The views of a scene show one set of named points, each view turned or mirrored, shifted and resized as a whole, with a little noise and some points left out.

Scene 1
View 1
z98: [12 13 -1 -6 -2 -3 -3 -2  1  1]
z82: [ -5  -1  11  13   5   6   0   4   6 -15]
z104: [-2 -3 -2 -8 -4  1 -7  2  4  5]
z833: [-6 -5  0 -1  1  6  0  4  3  4]
z130: [-6 -7 -4 -6  1  7  4  5  0 14]
z252: [  1  -1   1   2  -5  -1  -5   3   3 -12]
z89: [  4   3   1  11   0   3   7   3  -2 -10]
z561: [ -1  -5  -4 -19  -7  -3 -14   0   7   8]
z299: [-7 -4  6 -7  2  5 -7  1  8  5]
z273: [ 3  4  0 -1 -1  0 -1  0  2  0]
z126: [ -4  -6  -1 -12  -5  -2 -12   2   7   3]
z260: [ 14  16   1 -19  -2  -6 -13  -6   6   8]
z778: [-2 -1 -2 -9 -1  4 -3  2  3 11]
View 2
z104: [-9  7  9  2  5 -4  3  2  1  8]
z778: [-10   9   9   3  -1  -2   1  -2  -1   6]
z126: [-9  9  9 -1  5 -3  2 10 -1 12]
z561: [-13  17  11   4  -3   2   1   9   8   9]
z260: [-1  9 13 16 10  1 -1 -1  8 12]
z89: [ -3  -8   9   4  15 -10   2 -14  -9   6]
z833: [-9  4  7 -2  2 -5  2 -3 -8  6]
z273: [-3  1 11  8  9 -4  2 -7 -3  9]
z130: [-14   8   8  -1  -6  -2   2  -5  -3   2]
z82: [  2 -10   5  -3  15  -8   1  -6 -19  12]
z299: [-4  8  7  0  0  0 -2  3 -8 12]
View 3
z89: [ -6 -20 -11   7  -7 -10   5  12 -15   8]
z126: [-5  0 -2 -3  1 11  9  5 -3 10]
z299: [ 2  1  1 -2  3  7  5 11 -3 12]
z82: [ -5 -15 -18   2  -3  -6   9  15 -14  25]
z98: [ -2 -10   3   8  12 -11  -1  10 -17  -3]
z561: [-1  5 14 -1  7 14  3  1  0 -9]
z252: [-14 -14 -10   4   1  -2   8   7 -13   9]
z833: [ 2 -7 -2  2 -6  4  6 10 -4  6]
z104: [-4 -4  2  1  2  5  6  5 -6  2]
View 4
z98: [  0   3  -7 -13   1  -3 -13   5  17  -6]
z130: [ -9   0 -14   6 -15   5   2  16  13  -9]
z778: [ -3   0 -12   2 -12   4  -2   9  12 -10]
z833: [ -5  -9 -10   1  -9   2   2  15   8  -3]
z260: [ 11  11 -11 -11  -6  -1 -20  -5  17 -13]
z561: [  7   5 -14   6 -24   9  -6   4  15 -12]
z126: [ 10  -6 -10   0 -17   7  -4   6  10  -3]
z104: [  3  -3  -9  -3 -14   5  -4  10  12  -3]
z299: [  4 -10 -12   3  -9   2  -2   8   2  -9]
z82: [  0 -23  -4 -17  12  -8  -4  11   0   5]
z252: [  3 -12  -3 -12  -3   1  -3  11  11   7]
z273: [-2 -3 -8 -9 -3 -1 -6 10 14 -2]
z89: [ -9 -10  -4 -15   5  -3  -2  18  12   8]
View 5
z561: [  3 -16  12   7   6  -3 -15   8   1  -2]
z833: [ 0  1  6  2  7  1 -8 -1  6  5]
z98: [ 2  3 17  6  2 16 -6  9  8 -7]
z273: [ 5  0 10  8  1 12 -7  9  5 -4]
z260: [  2  -8  20   9   2  13 -12  14   9 -13]
z89: [ 1 13  6  2  2 13  0  0  9  4]
z778: [ -2  -5  12   4   7   2 -11   3   4   2]
z126: [  4  -7   4   7   1   0 -13   5   6  -1]
z82: [ 0 16 -1  2 -1  8 -3 -5 17  2]
z104: [  3  -4   6   5   3   3 -10   5   5   1]
z130: [-2 -4 11  0 11 -2 -9  0  1  6]
z252: [ 5  9  1  7 -1  9 -6  4  9  2]
View 6
z104: [ 0  5  1  3 -4  0  0  5 -2  6]
z260: [ 0 14 10 -5 -5  1  8  2  0 19]
z299: [ 1  3 -2  2 -8  5 -3  1  1  6]
z98: [-6  9  4  1 -5 -4 10 -2 -2 15]
z273: [-5  6  0  3 -5 -2  5 -1 -2  9]
z778: [ 1  3  4  3 -7 -4 -3  2 -2  7]
z89: [ -9   2  -4   7  -2 -10   6  -3  -6   7]
z561: [ 6  7  9 -1 -3  0 -4 12 -1  9]
z82: [ -9   1 -13   8  -7   4   6  -9  -3   3]
z833: [-1  0 -2  6 -7 -3 -2  0 -3  5]
z130: [ 2 -1  2  5 -6 -8 -7  3 -3  5]
z252: [ -9   2 -10   8  -4   0   7  -6  -3   4]

Which points are out of place in each view (at most two, in the order of its rows)? Write none if all are in place.
view 1: z561
view 2: z260
view 3: z126
view 4: z82
view 5: z273
view 6: z89, z252
